Each row is a point on a landscape with many valleys, with its height.
A ball rolls from a point to whichever of its 2 nearest points has the largest drop for the distance, and stops where none of them is lower. Distance is the straight distance between rows; heights are no part of it.
<451> (h 5.63): |  89 |  50 | 125 | 122 | 123 | 137 | 103 | 108 | 157 |  71 | 137 | 134 |  64 | 137 | 117 | 146 | 166 | 157 | 176 |  62 | 142 | 113 | 119 | 121 | 166 | 164 | 136 | 124 | 151 |  80 |
<744> (h 3.03): | 163 | 169 | 109 | 160 | 111 | 118 | 144 | 122 | 129 |  95 | 139 | 115 | 160 | 103 | 169 |  93 |  92 | 145 | 117 | 170 |  96 | 171 | 144 | 147 | 125 |  86 | 119 | 161 |  68 | 134 |
<126> (h 2.98): | 117 |  87 | 137 | 103 | 131 | 170 | 129 | 146 |  95 | 185 |  68 | 142 | 142 | 123 |  80 | 146 | 139 |  75 | 137 | 133 | 131 |  79 | 123 | 114 | 106 | 169 | 150 |  88 | 178 | 112 |
<388> (h 2.48): | 153 | 148 | 122 | 147 | 114 |  93 | 144 | 126 | 122 | 100 | 130 | 136 | 137 | 115 | 127 | 162 |  97 | 175 | 124 | 154 | 131 | 125 | 180 | 102 | 135 | 103 | 124 | 153 | 131 | 127 |
<1091> (h 2.60): | 139 | 114 | 133 |  98 | 124 | 131 | 136 | 173 | 103 | 193 |  70 | 121 | 143 | 107 | 102 | 124 | 145 |  69 | 115 | 147 | 126 |  84 | 119 | 133 | 100 | 139 | 145 |  89 | 128 | 137 |
<664> (h 4.25): | 160 | 174 | 101 | 150 | 116 | 111 | 146 | 120 | 154 | 114 | 121 | 137 | 162 | 134 | 119 | 128 | 122 | 150 | 119 | 113 |  68 |  79 | 156 | 153 | 134 | 111 | 155 | 108 | 132 | 150 |
<660> (h 6.51): | 117 |  85 | 151 | 105 | 110 |  95 | 109 | 156 | 134 | 105 | 156 | 151 |  95 | 139 | 139 |  96 | 153 | 131 | 112 | 103 |  91 | 115 | 106 | 120 | 143 | 147 | 122 | 100 | 136 | 102 |
<871> (h 7.01): | 102 |  62 | 180 |  86 | 101 | 153 | 113 | 107 | 163 |  80 | 107 | 155 | 108 | 127 | 103 | 163 | 142 | 113 | 135 | 127 | 116 | 162 | 123 |  94 | 134 | 160 | 141 | 123 | 182 |  88 |
<501> (h 0.92): | 179 | 161 | 127 | 173 | 161 | 112 | 151 | 176 | 131 | 134 | 121 | 181 | 110 | 188 | 114 | 165 | 128 | 122 | 114 | 111 | 158 |  89 | 161 | 128 | 142 | 120 | 162 | 117 | 147 | 132 |
<629> (h 7.82): |  91 |  82 | 165 |  97 | 114 | 190 |  88 | 103 | 143 | 106 | 114 | 128 | 152 | 104 | 105 | 130 | 147 |  56 | 106 | 126 |  98 | 163 | 101 | 154 | 131 | 152 | 116 | 128 | 111 | 127 |
<681> (h 5.01): |  83 | 122 |  83 | 105 | 137 | 149 | 127 | 134 | 131 | 115 | 127 |  74 | 121 | 116 | 111 | 113 | 115 | 166 | 156 |  76 |  65 | 113 | 103 | 144 | 120 | 169 | 108 | 129 | 178 | 123 |
<257> (h 0.04): | 188 | 166 | 104 | 136 | 135 | 115 | 166 | 183 | 156 | 135 |  98 | 165 | 133 | 146 | 119 | 169 | 136 | 110 | 139 | 106 | 145 | 111 | 129 | 130 | 139 | 142 | 172 | 123 | 147 | 152 |
<109> (h 1.95): | 159 | 140 | 126 | 174 | 119 | 107 | 120 | 119 |  79 | 124 | 124 | 161 | 138 | 124 |  99 | 190 |  94 | 162 | 116 | 159 | 170 |  98 | 194 | 105 | 144 |  82 | 125 | 136 | 127 | 103 |
<476> (h 6.80): | 101 | 116 | 141 | 107 | 124 |  94 |  86 | 147 | 106 |  97 | 181 | 145 |  54 | 144 | 151 |  78 | 128 | 130 | 107 |  96 |  64 | 151 |  74 | 103 | 117 | 134 | 143 |  87 | 113 | 122 |
<1060> (h 5.60): | 164 | 158 |  98 | 117 | 125 | 185 | 144 | 104 | 149 | 176 |  95 | 127 | 201 | 138 |  96 | 131 | 145 | 100 | 153 | 156 | 120 | 118 |  92 | 188 | 124 | 148 | 145 |  97 | 125 | 157 |
<1079> (h 0.49): | 146 | 103 | 146 | 140 | 153 | 114 | 116 |  72 | 112 | 146 | 134 | 127 | 129 | 127 | 105 | 123 | 133 | 174 | 115 | 136 | 180 | 105 | 156 | 128 | 144 | 118 | 114 | 131 | 148 | 147 |
<118> (h 3.53): | 109 |  95 | 182 | 179 | 156 | 125 |  98 | 137 |  63 | 156 | 188 | 131 |  97 | 169 | 149 | 135 | 143 | 137 |  98 | 145 | 144 |  73 | 161 |  99 | 103 |  77 | 149 | 134 |  75 |  96 |
<811> (h 3.07): | 172 | 159 | 100 | 150 | 133 | 140 | 141 | 160 |  72 | 162 |  76 | 114 | 144 |  95 |  99 | 157 | 102 | 116 | 108 | 190 | 144 | 123 | 174 | 137 |  94 |  73 | 132 | 117 |  90 | 143 |
<771> (h 4.06): | 139 | 114 | 153 | 128 | 131 | 102 | 137 | 214 |  86 | 170 | 129 | 123 | 123 | 108 | 133 | 131 | 146 | 108 | 110 | 151 | 139 | 106 | 143 | 103 | 113 | 126 | 109 | 122 | 109 | 125 |
<163> (h 2.08): | 142 | 195 |  64 | 172 | 117 | 128 | 176 | 158 | 176 | 112 | 132 | 115 | 154 | 129 | 165 | 102 | 135 | 113 | 161 | 111 | 101 | 127 | 103 | 160 | 147 | 137 | 126 | 156 | 100 | 134 |
<48> (h 3.54): | 149 | 165 | 119 | 105 | 110 | 114 | 129 | 142 | 133 | 124 | 119 | 116 | 142 | 101 | 163 |  81 | 110 | 138 |  96 | 145 |  82 | 143 | 135 | 153 | 100 |  89 | 146 | 129 |  59 | 160 |
<895> (h 3.10): | 110 | 106 | 176 | 134 | 127 | 113 |  75 | 111 |  53 | 140 | 167 | 140 |  98 | 141 | 141 | 131 |  99 | 147 |  85 | 141 | 140 | 103 | 177 |  94 | 106 |  59 | 123 | 141 |  60 | 102 |
<810> (h 2.47): |  80 | 130 |  50 | 169 | 172 | 147 | 147 | 118 | 161 | 124 | 126 |  95 |  98 | 157 | 129 | 126 | 145 | 152 | 165 | 101 | 178 | 140 | 123 | 135 | 140 | 149 |  92 | 152 | 152 | 137 |
<447> (h 4.05): | 111 | 101 | 156 | 207 | 172 | 113 | 126 | 152 |  99 | 149 | 180 | 132 |  93 | 184 | 153 | 126 | 165 | 140 | 129 | 127 | 159 |  69 | 144 | 122 | 119 | 116 | 149 | 132 | 108 | 108 |
<88> (h 2.24): | 165 | 181 |  99 | 158 | 153 | 102 | 161 | 120 | 173 | 138 | 117 | 142 | 101 | 165 | 134 | 139 | 132 | 160 | 123 | 142 | 137 | 129 | 157 | 125 | 122 | 127 | 157 | 120 | 165 | 159 |
<1054> (h 3.93): | 139 | 136 | 106 | 187 | 144 | 133 | 147 | 147 | 120 | 129 | 136 | 137 | 140 | 127 | 114 | 148 | 145 | 132 | 161 |  73 | 178 |  95 | 120 | 137 | 162 | 134 | 108 | 157 | 127 | 123 |
<1082> (h 6.36): | 142 | 107 | 161 | 119 | 108 |  81 | 136 | 156 | 116 |  59 | 184 | 153 | 126 | 120 | 150 | 125 | 111 | 144 | 148 | 122 | 142 | 155 | 106 | 103 | 162 | 132 | 108 | 143 | 116 | 102 |
<56> (h 3.97): |  78 | 161 |  93 | 148 | 142 | 109 | 131 | 129 | 153 |  99 | 161 | 104 |  97 | 169 | 182 |  61 | 138 | 120 | 118 | 104 |  89 | 153 |  88 | 165 | 127 | 127 | 119 | 129 | 121 | 129 |
<436> (h 6.15): | 103 | 135 | 119 |  90 | 128 | 103 | 127 | 155 | 116 |  82 | 129 |  91 |  88 | 103 | 138 | 126 | 108 | 166 | 142 | 126 | 113 | 186 |  98 | 114 | 117 | 149 | 111 | 129 | 185 | 116 |
<764> (h 5.28): | 102 | 132 | 120 | 167 | 137 | 102 | 145 | 146 | 179 | 130 | 174 | 148 |  98 | 194 | 178 | 110 | 174 | 104 | 136 | 118 | 138 | 119 | 116 | 132 | 137 | 147 | 134 | 127 | 132 | 116 |
<920> (h 5.43): | 149 | 144 | 137 | 134 | 111 | 165 | 136 | 127 | 110 | 174 | 107 | 132 | 191 | 116 |  88 | 146 | 161 |  74 | 136 | 119 | 131 |  81 |  82 | 173 | 152 | 140 | 120 |  89 | 133 | 132 |
<1015> (h 5.76): | 129 | 125 | 120 |  83 | 108 | 173 | 125 |  81 | 164 | 157 |  89 | 144 | 188 | 141 |  98 | 135 | 144 |  91 | 144 | 145 |  99 |  95 | 108 | 156 | 111 | 163 | 162 |  84 | 157 | 144 |
<294> (h 2.73): | 181 | 137 | 149 | 134 | 108 |  98 | 150 | 112 | 147 | 105 | 137 | 169 | 174 | 111 | 113 | 147 | 135 | 138 | 158 |  95 | 161 | 100 | 133 | 118 | 177 | 123 | 128 | 156 | 131 | 125 |
<274> (h 2.85): | 130 | 172 | 115 | 154 | 134 | 140 | 114 | 141 |  76 | 190 | 101 | 110 | 104 | 113 | 128 | 137 |  94 | 121 |  88 | 155 | 140 | 122 | 181 | 129 |  86 |  68 | 124 | 140 |  59 | 149 |
<869> (h 3.12): | 107 | 177 | 112 | 156 | 107 | 141 |  81 | 102 | 105 | 182 | 119 | 123 | 114 | 147 | 142 | 119 |  72 | 126 |  80 | 132 | 105 | 104 | 179 | 138 |  96 |  51 | 142 | 146 |  55 | 139 |
<776> (h 2.34): | 166 | 152 | 123 | 121 | 114 | 133 | 132 |  98 | 120 | 117 | 130 | 105 | 192 |  79 | 123 |  97 | 100 | 155 | 135 | 142 | 107 | 135 | 131 | 158 | 141 | 103 | 110 | 150 | 100 | 151 |
<475> (h 7.31): | 136 | 126 | 139 |  43 | 108 | 116 | 103 | 108 | 107 | 109 | 106 | 108 | 121 |  80 | 120 |  87 |  72 | 150 | 110 | 128 |  95 | 181 |  93 | 122 | 104 | 117 | 149 | 103 | 125 | 161 |
<866> (h 5.95): | 141 | 106 | 136 |  85 | 101 | 122 | 125 | 112 | 152 | 149 | 102 | 152 | 158 | 122 |  96 | 119 | 148 | 100 | 128 | 127 | 107 |  71 | 121 | 130 | 144 | 149 | 145 |  89 | 160 | 125 |
<306> (h 6.09): | 147 | 157 | 118 | 135 | 131 | 106 | 143 | 148 | 163 | 158 | 137 | 129 | 122 | 145 | 182 |  95 | 147 | 110 | 110 | 169 | 123 | 158 | 129 | 142 | 114 | 126 | 136 | 124 | 102 | 150 |
<747> (h 4.44): | 120 | 106 | 110 | 159 | 140 | 166 | 137 | 110 | 130 | 120 | 129 | 132 | 161 | 116 |  97 | 176 | 157 | 113 | 189 |  72 | 204 | 120 | 104 | 138 | 175 | 143 |  95 | 168 | 124 | 102 |
<316> (h 4.07): | 111 |  93 | 169 | 112 | 146 | 108 |  60 |  95 |  82 | 107 | 194 | 142 |  64 | 131 | 130 | 101 | 101 | 154 | 111 | 125 | 181 | 178 |  89 |  93 | 126 | 125 | 129 | 106 |  70 | 147 |
<508> (h 5.80): | 122 | 150 | 114 | 190 | 145 | 116 | 150 | 182 | 142 | 159 | 157 | 123 | 121 | 157 | 180 |  92 | 162 |  83 | 121 | 146 | 136 | 133 | 115 | 141 | 126 | 138 | 119 | 147 |  95 | 128 |
<903> (h 4.76): |  91 |  95 | 117 | 114 | 139 | 149 | 116 |  69 | 165 | 104 | 131 | 112 | 111 | 135 | 118 | 142 | 139 | 157 | 146 | 113 | 147 | 160 | 121 | 137 | 137 | 158 | 109 | 129 | 182 | 121 |
<925> (h 3.79): | 155 | 155 | 123 | 190 | 130 | 124 | 159 | 229 |  78 | 156 | 109 | 126 | 144 | 112 | 123 | 157 | 125 | 104 | 114 | 144 | 127 | 107 | 148 | 132 | 117 | 108 | 122 | 133 | 107 | 128 |
<260> (h 1.09): | 169 | 173 |  82 | 148 | 119 | 146 | 167 | 162 | 184 | 148 | 110 | 133 | 160 | 126 | 134 | 141 | 148 | 104 | 157 | 131 | 134 | 141 | 107 | 156 | 137 | 156 | 141 | 131 | 128 | 149 |
<323> (h 5.86): |  95 | 165 |  88 | 141 | 145 |  96 | 148 | 156 | 134 |  88 | 139 |  87 |  79 | 133 | 158 | 115 | 125 | 175 | 147 |  95 | 101 | 144 | 128 | 128 | 117 | 132 | 111 | 148 | 168 | 120 |
<338> (h 1.41): | 140 | 164 |  63 | 174 | 181 | 143 | 155 | 127 | 162 | 154 | 116 | 115 | 106 | 159 | 109 | 144 | 132 | 157 | 144 | 114 | 154 | 130 | 136 | 146 | 126 | 155 | 129 | 134 | 173 | 163 |
<99> (h 6.02): | 101 |  80 | 140 | 114 | 124 | 104 | 121 | 126 | 140 |  53 | 165 | 145 |  86 | 134 | 138 | 143 | 142 | 152 | 167 |  96 | 163 | 158 | 102 | 109 | 166 | 148 | 118 | 124 | 139 |  87 |
<403> (h 4.27): |  68 |  86 | 118 | 104 | 138 | 189 | 117 |  68 | 140 | 117 | 111 | 113 | 131 | 135 |  97 | 156 | 112 | 162 | 172 |  96 | 114 | 132 | 122 | 118 | 113 | 185 | 128 | 133 | 203 | 109 |
<494> (h 3.47): | 128 |  86 | 171 |  99 |  99 | 164 | 128 | 132 | 105 | 144 | 104 | 119 | 190 |  75 | 119 | 148 | 132 |  84 | 138 | 157 | 165 | 165 | 104 | 133 | 137 | 134 | 101 | 140 | 130 | 110 |
<196> (h 7.37): |  85 |  56 | 167 | 107 | 142 | 172 | 105 | 116 | 132 | 139 |  98 | 129 | 115 | 126 | 106 | 169 | 153 | 102 | 116 | 166 | 167 | 158 | 144 |  97 | 103 | 174 | 120 | 133 | 164 | 111 |
<737> (h 3.42): | 176 | 167 |  98 | 130 | 130 | 123 | 163 |  69 | 171 | 113 | 138 | 155 | 169 | 129 | 109 | 151 | 119 | 150 | 176 |  73 | 134 | 116 | 119 | 137 | 173 | 135 | 139 | 160 | 145 | 143 |
<991> (h 1.58): | 152 | 118 | 148 | 112 | 138 | 126 | 119 |  89 | 100 | 135 | 132 | 108 | 156 |  87 | 118 | 106 | 104 | 157 | 110 | 157 | 165 | 149 | 135 | 133 | 140 | 113 |  94 | 152 | 113 | 149 |
<1097> (h 5.23): | 165 | 141 | 132 | 163 | 146 | 160 | 133 | 111 | 136 | 178 | 112 | 150 | 156 | 148 |  90 | 145 | 160 |  87 | 128 | 126 | 175 | 114 | 113 | 162 | 156 | 134 | 125 | 100 | 153 | 143 |
<59> (h 4.65): |  94 | 104 | 137 |  61 | 143 | 124 |  84 | 145 | 101 | 144 | 122 | 100 |  39 | 123 | 124 | 107 | 104 | 154 |  94 | 124 | 123 | 183 | 105 |  98 |  87 | 147 | 129 | 109 | 132 | 148 |
<406> (h 7.92): |  85 |  69 | 174 |  97 | 122 | 209 |  81 |  68 | 117 | 148 | 102 | 130 | 152 | 117 |  81 | 131 | 151 |  85 | 120 | 112 | 110 | 107 | 112 | 139 | 127 | 156 | 120 | 116 | 137 | 115 |
<722> (h 2.07): | 169 | 101 | 173 | 127 | 113 | 113 | 138 | 120 |  97 | 125 | 118 | 155 | 165 |  93 |  79 | 163 | 132 | 140 | 158 | 101 | 187 |  81 | 133 | 106 | 165 | 123 | 116 | 131 | 149 | 109 |
<667> (h 4.62): |  85 | 157 | 100 | 160 | 164 | 105 | 122 | 137 | 134 | 144 | 157 | 100 |  77 | 174 | 178 |  75 | 136 | 141 |  88 | 110 |  88 | 125 | 136 | 144 |  93 | 125 | 137 | 139 | 114 | 147 |
<837> (h 3.95): | 127 |  95 | 144 | 109 |  94 | 164 | 134 | 128 | 127 | 121 | 114 | 132 | 205 |  91 | 101 | 154 | 123 | 105 | 171 | 105 | 130 | 123 |  97 | 136 | 161 | 159 | 106 | 145 | 147 | 101 |
<318> (h 5.45): |  65 | 111 |  72 | 134 | 145 | 127 | 132 | 153 | 142 |  86 | 133 |  94 |  77 | 139 | 132 | 120 | 144 | 164 | 167 |  48 | 108 | 113 | 109 | 132 | 142 | 160 | 110 | 134 | 166 | 103 |
<781> (h 3.02): | 145 | 109 | 144 |  87 | 122 | 138 | 138 | 125 | 120 | 177 |  85 | 121 | 167 | 100 | 113 | 132 | 133 |  95 | 129 | 166 | 170 | 135 | 127 | 126 | 114 | 132 | 131 | 114 | 144 | 142 |
<368> (h 2.58): | 135 | 148 | 136 | 111 | 123 | 132 | 127 | 168 |  80 | 175 |  96 |  87 | 137 |  82 | 127 | 110 | 110 | 120 |  97 | 139 | 122 | 123 | 149 | 133 |  95 |  93 | 113 | 139 |  66 | 156 |
<872> (h 4.66): | 118 | 140 | 120 | 212 | 169 | 115 | 158 | 145 | 151 | 123 | 184 | 133 | 101 | 214 | 163 | 110 | 154 | 119 | 141 | 130 | 158 |  95 | 125 | 114 | 128 | 112 | 152 | 169 | 117 | 106 |
<170> (h 6.61): | 160 | 135 | 167 | 134 | 108 |  92 | 156 | 181 | 119 | 102 | 180 | 149 | 156 | 118 | 171 | 116 | 122 | 115 | 132 | 166 | 138 | 147 | 128 | 107 | 143 | 117 | 115 | 152 |  91 | 109 |
<784> (h 2.00): | 130 | 144 | 150 | 102 | 147 |  85 | 129 | 137 | 122 | 132 | 176 | 139 |  92 | 155 | 173 | 105 | 119 | 140 |  92 | 169 | 105 | 137 | 161 |  91 |  97 | 106 | 142 | 115 | 102 | 146 |
<953> (h 2.67): | 123 | 132 | 177 |  90 | 128 | 104 |  97 | 128 |  95 | 141 | 163 | 144 |  84 | 151 | 145 | 100 |  97 | 117 |  81 | 141 | 113 | 108 | 173 |  84 |  97 |  74 | 142 | 120 |  59 | 136 |
<515> (h 3.55): | 109 | 155 |  96 | 147 | 115 | 108 |  95 |  91 | 113 | 133 | 132 | 124 | 118 | 134 | 156 | 123 |  77 | 170 |  83 | 141 |  76 | 131 | 183 | 137 | 105 |  65 | 135 | 143 |  97 | 135 |
<975> (h 3.87): | 145 | 142 | 113 | 174 | 149 | 127 | 140 | 102 | 144 | 146 | 141 | 120 | 130 | 134 | 147 | 108 | 137 | 132 | 132 | 157 | 180 | 156 | 123 | 135 | 152 | 137 |  94 | 160 | 119 | 137 |
<149> (h 3.94): | 193 | 188 |  90 | 146 | 141 | 143 | 152 |  99 | 155 | 117 | 122 | 151 | 172 | 153 |  82 | 152 | 113 | 149 | 149 | 104 | 102 |  80 | 130 | 163 | 155 | 123 | 157 | 115 | 145 | 167 |
<618> (h 4.18): |  87 | 130 | 123 | 161 | 139 | 102 | 103 | 137 | 101 | 111 | 174 | 111 |  90 | 164 | 165 | 106 |  98 | 157 |  83 | 123 |  75 | 124 | 157 | 118 |  90 |  88 | 138 | 156 |  90 | 120 |
<706> (h 5.21): |  56 |  92 | 108 | 125 | 137 | 148 | 106 |  74 | 166 |  44 | 135 | 122 |  80 | 156 | 121 | 127 | 159 | 139 | 162 |  79 | 130 | 154 |  98 | 143 | 164 | 137 | 111 | 107 | 155 | 107 |
<141> (h 1.44): | 158 | 101 | 170 | 126 | 118 | 100 | 123 | 101 |  76 | 126 | 121 | 136 | 146 |  94 |  88 | 150 | 114 | 158 | 114 | 150 | 169 |  81 | 178 | 101 | 147 |  89 | 113 | 123 | 132 | 117 |
<790> (h 6.20): | 131 |  99 | 142 |  72 |  78 | 114 | 119 | 126 | 163 | 100 | 127 | 147 | 137 | 112 | 117 | 110 | 140 | 129 | 137 |  91 |  66 | 105 |  98 | 126 | 159 | 155 | 138 | 104 | 170 | 102 |
<58> (h 8.00): |  94 | 100 | 164 | 108 | 123 | 197 |  64 |  65 | 125 | 175 | 119 | 115 | 130 | 124 |  98 | 122 | 175 |  75 |  95 |  83 | 140 | 111 | 100 | 170 | 137 | 132 | 101 | 116 |  90 | 129 |
<92> (h 3.77): |  94 |  86 | 115 | 103 | 146 | 168 | 119 | 100 | 108 | 163 | 103 |  99 | 146 | 114 | 103 | 133 | 106 | 156 | 140 | 128 | 139 | 124 | 124 | 121 | 105 | 171 | 119 | 130 | 175 | 135 |
<615> (h 3.21): | 141 | 154 | 130 | 155 | 139 |  89 | 157 | 119 | 147 | 101 | 166 | 130 | 116 | 146 | 167 | 115 | 122 | 159 | 130 | 156 | 147 | 152 | 146 | 116 | 141 | 123 | 115 | 157 | 129 | 126 |
<331> (h 4.41): | 125 | 123 | 164 |  59 | 135 |  99 |  85 | 112 |  98 | 124 | 152 | 128 |  57 | 122 | 122 |  98 |  85 | 163 |  90 | 132 | 150 | 173 | 122 |  85 | 105 | 120 | 130 | 107 |  99 | 162 |
<1094> (h 6.77): | 112 | 120 | 152 |  74 | 102 | 156 | 133 |  90 | 185 |  69 | 104 | 140 | 139 | 117 | 129 | 177 | 127 | 122 | 163 | 115 | 113 | 189 | 110 | 118 | 132 | 161 | 146 | 141 | 191 | 108 |
<639> (h 2.20): | 135 | 119 | 114 |  97 | 115 | 117 | 141 | 175 | 100 | 152 |  90 | 101 | 153 |  85 | 110 | 114 | 108 | 121 | 119 | 139 |  91 |  97 | 138 | 123 | 101 | 133 | 136 | 122 | 126 | 141 |
<1000> (h 6.30): | 149 | 148 | 112 |  94 | 120 | 133 | 131 | 100 | 191 | 154 | 111 | 124 | 146 | 130 | 151 | 102 | 154 | 118 | 124 | 162 | 119 | 172 | 118 | 164 | 119 | 132 | 146 | 108 | 126 | 159 |
<941> (h 6.52): | 133 | 135 | 127 |  77 | 111 | 154 | 141 |  64 | 197 | 121 | 103 | 130 | 164 | 126 | 132 | 144 | 137 | 134 | 147 | 152 | 116 | 173 | 119 | 141 | 123 | 146 | 154 | 109 | 181 | 140 |
<61> (h 7.21): | 129 | 128 | 149 |  67 |  94 | 100 |  88 |  99 | 138 |  94 | 132 | 145 | 103 | 108 | 123 |  97 | 118 | 122 | 111 | 124 |  80 | 183 |  72 | 126 | 132 | 126 | 148 |  81 | 141 | 139 |
<607> (h 7.71): |  92 |  99 | 155 | 126 | 128 | 187 | 105 | 133 | 133 | 161 | 112 | 107 | 144 | 107 | 123 | 142 | 174 |  45 | 101 | 135 | 143 | 172 | 111 | 160 | 123 | 135 |  92 | 142 |  95 | 125 |
<207> (h 3.27): | 198 | 180 | 117 | 198 | 128 | 136 | 145 | 143 |  81 | 159 |  99 | 145 | 145 | 128 | 132 | 155 | 109 | 103 | 104 | 192 | 147 | 131 | 160 | 133 | 122 |  66 | 134 | 121 |  86 | 111 |
<973> (h 4.61): | 123 | 150 |  99 | 118 | 126 | 118 | 138 | 128 | 139 | 116 | 124 |  92 | 136 | 117 | 127 | 106 | 116 | 173 | 123 | 108 |  60 | 111 | 133 | 151 | 118 | 135 | 127 | 119 | 152 | 147 |
<165> (h 1.75): | 137 | 132 | 112 |  81 | 100 | 100 | 149 | 182 | 126 | 122 |  85 | 113 | 111 | 102 | 123 | 116 | 124 | 145 | 120 | 133 |  42 |  81 | 151 | 109 |  91 | 123 | 160 | 100 | 145 | 123 |
<1033> (h 3.35): | 108 |  94 | 134 |  81 | 139 | 160 | 132 |  90 |  94 | 171 |  67 | 133 | 157 | 109 |  99 | 135 |  94 | 116 | 150 | 155 | 149 |  99 | 138 | 100 |  85 | 170 | 149 |  94 | 187 | 126 |
<636> (h 7.56): |  71 |  65 | 160 | 139 | 156 | 186 | 106 | 137 | 136 | 109 | 115 | 105 | 112 | 120 | 110 | 157 | 167 |  72 | 116 | 142 | 158 | 183 | 125 | 131 | 114 | 156 |  91 | 147 | 124 | 118 |
<55> (h 7.03): | 126 | 160 | 136 | 112 | 112 |  75 | 101 | 117 | 114 |  72 | 167 | 135 |  99 | 123 | 155 |  76 | 102 | 138 | 103 | 108 |  60 | 164 |  82 | 137 | 121 | 108 | 144 | 104 | 115 | 144 |
<686> (h 6.84): | 161 | 139 | 141 | 114 |  83 |  95 | 159 | 181 | 167 | 116 | 136 | 154 | 165 | 113 | 163 | 136 | 144 | 102 | 152 | 123 | 132 | 139 | 113 | 122 | 156 | 144 | 130 | 141 | 119 | 119 |
<778> (h 0.95): | 150 | 135 | 144 | 114 | 132 |  74 | 148 | 162 | 141 | 138 | 144 | 154 | 109 | 149 | 147 | 142 | 137 | 137 | 117 | 165 | 121 | 101 | 169 |  88 | 121 | 123 | 147 | 106 | 142 | 136 |
<117> (h 3.57): | 113 | 100 | 169 | 136 | 162 | 116 |  80 | 103 |  70 | 115 | 188 | 120 |  70 | 146 | 148 |  99 |  99 | 185 |  92 | 135 | 169 | 143 | 145 |  99 | 112 |  94 | 125 | 146 |  71 | 130 |
<412> (h 3.52): | 147 | 158 | 108 | 195 |  98 | 118 | 130 | 176 |  88 | 150 | 126 | 140 | 154 | 117 | 148 | 153 |  97 | 114 | 107 | 174 | 106 | 124 | 169 | 126 | 118 |  73 | 123 | 149 |  81 | 106 |
<467> (h 3.34): | 110 | 136 |  86 | 216 | 168 | 140 | 148 | 133 | 118 | 134 | 142 | 108 | 116 | 148 | 143 | 105 | 146 | 132 | 154 | 121 | 188 | 120 | 120 | 138 | 153 | 125 |  89 | 166 | 110 | 118 |
<317> (h 4.92): | 158 | 142 | 108 | 166 | 138 | 184 | 149 | 104 | 148 | 157 | 114 | 135 | 169 | 120 |  99 | 168 | 149 |  90 | 168 | 130 | 197 | 148 | 103 | 146 | 161 | 146 | 100 | 148 | 142 | 125 |
<693> (h 4.43): | 109 | 118 | 104 | 123 | 104 | 152 | 139 | 123 | 151 |  88 | 142 | 128 | 182 | 106 | 115 | 142 | 134 | 102 | 186 |  71 | 141 | 128 |  87 | 146 | 181 | 151 |  89 | 169 | 119 | 105 |
<780> (h 6.35): | 133 | 125 | 139 |  88 | 126 |  84 | 146 | 174 | 111 | 106 | 131 | 104 | 101 | 106 | 143 | 142 | 107 | 177 | 119 | 162 | 121 | 161 | 144 |  91 | 115 | 140 | 119 | 131 | 152 | 123 |
<285> (h 7.19): | 111 |  76 | 177 |  75 | 112 | 169 | 122 |  85 | 152 | 122 |  80 | 150 | 153 | 121 | 110 | 152 | 134 |  87 | 131 | 160 | 124 | 141 | 142 | 102 | 112 | 163 | 145 | 106 | 180 | 113 |
<21> (h 3.13): | 121 | 187 | 107 | 155 | 115 |  93 | 163 | 127 | 178 |  75 | 164 | 131 | 131 | 165 | 184 |  83 | 130 | 124 | 139 | 108 |  89 | 129 | 100 | 152 | 148 | 110 | 138 | 150 | 124 | 118 |
<1031> (h 1.78): | 151 | 157 | 108 | 125 | 124 |  82 | 162 | 204 | 133 | 129 |  90 | 136 | 105 | 135 | 130 | 166 | 121 | 138 | 124 | 140 |  93 |  96 | 172 | 100 | 103 | 126 | 166 | 104 | 148 | 137 |

For each start below, name the point where the ball stops.
<61> => <467>
<436> => <141>
<629> => <778>
<925> => <165>
<1060> => <467>
<618> => <165>
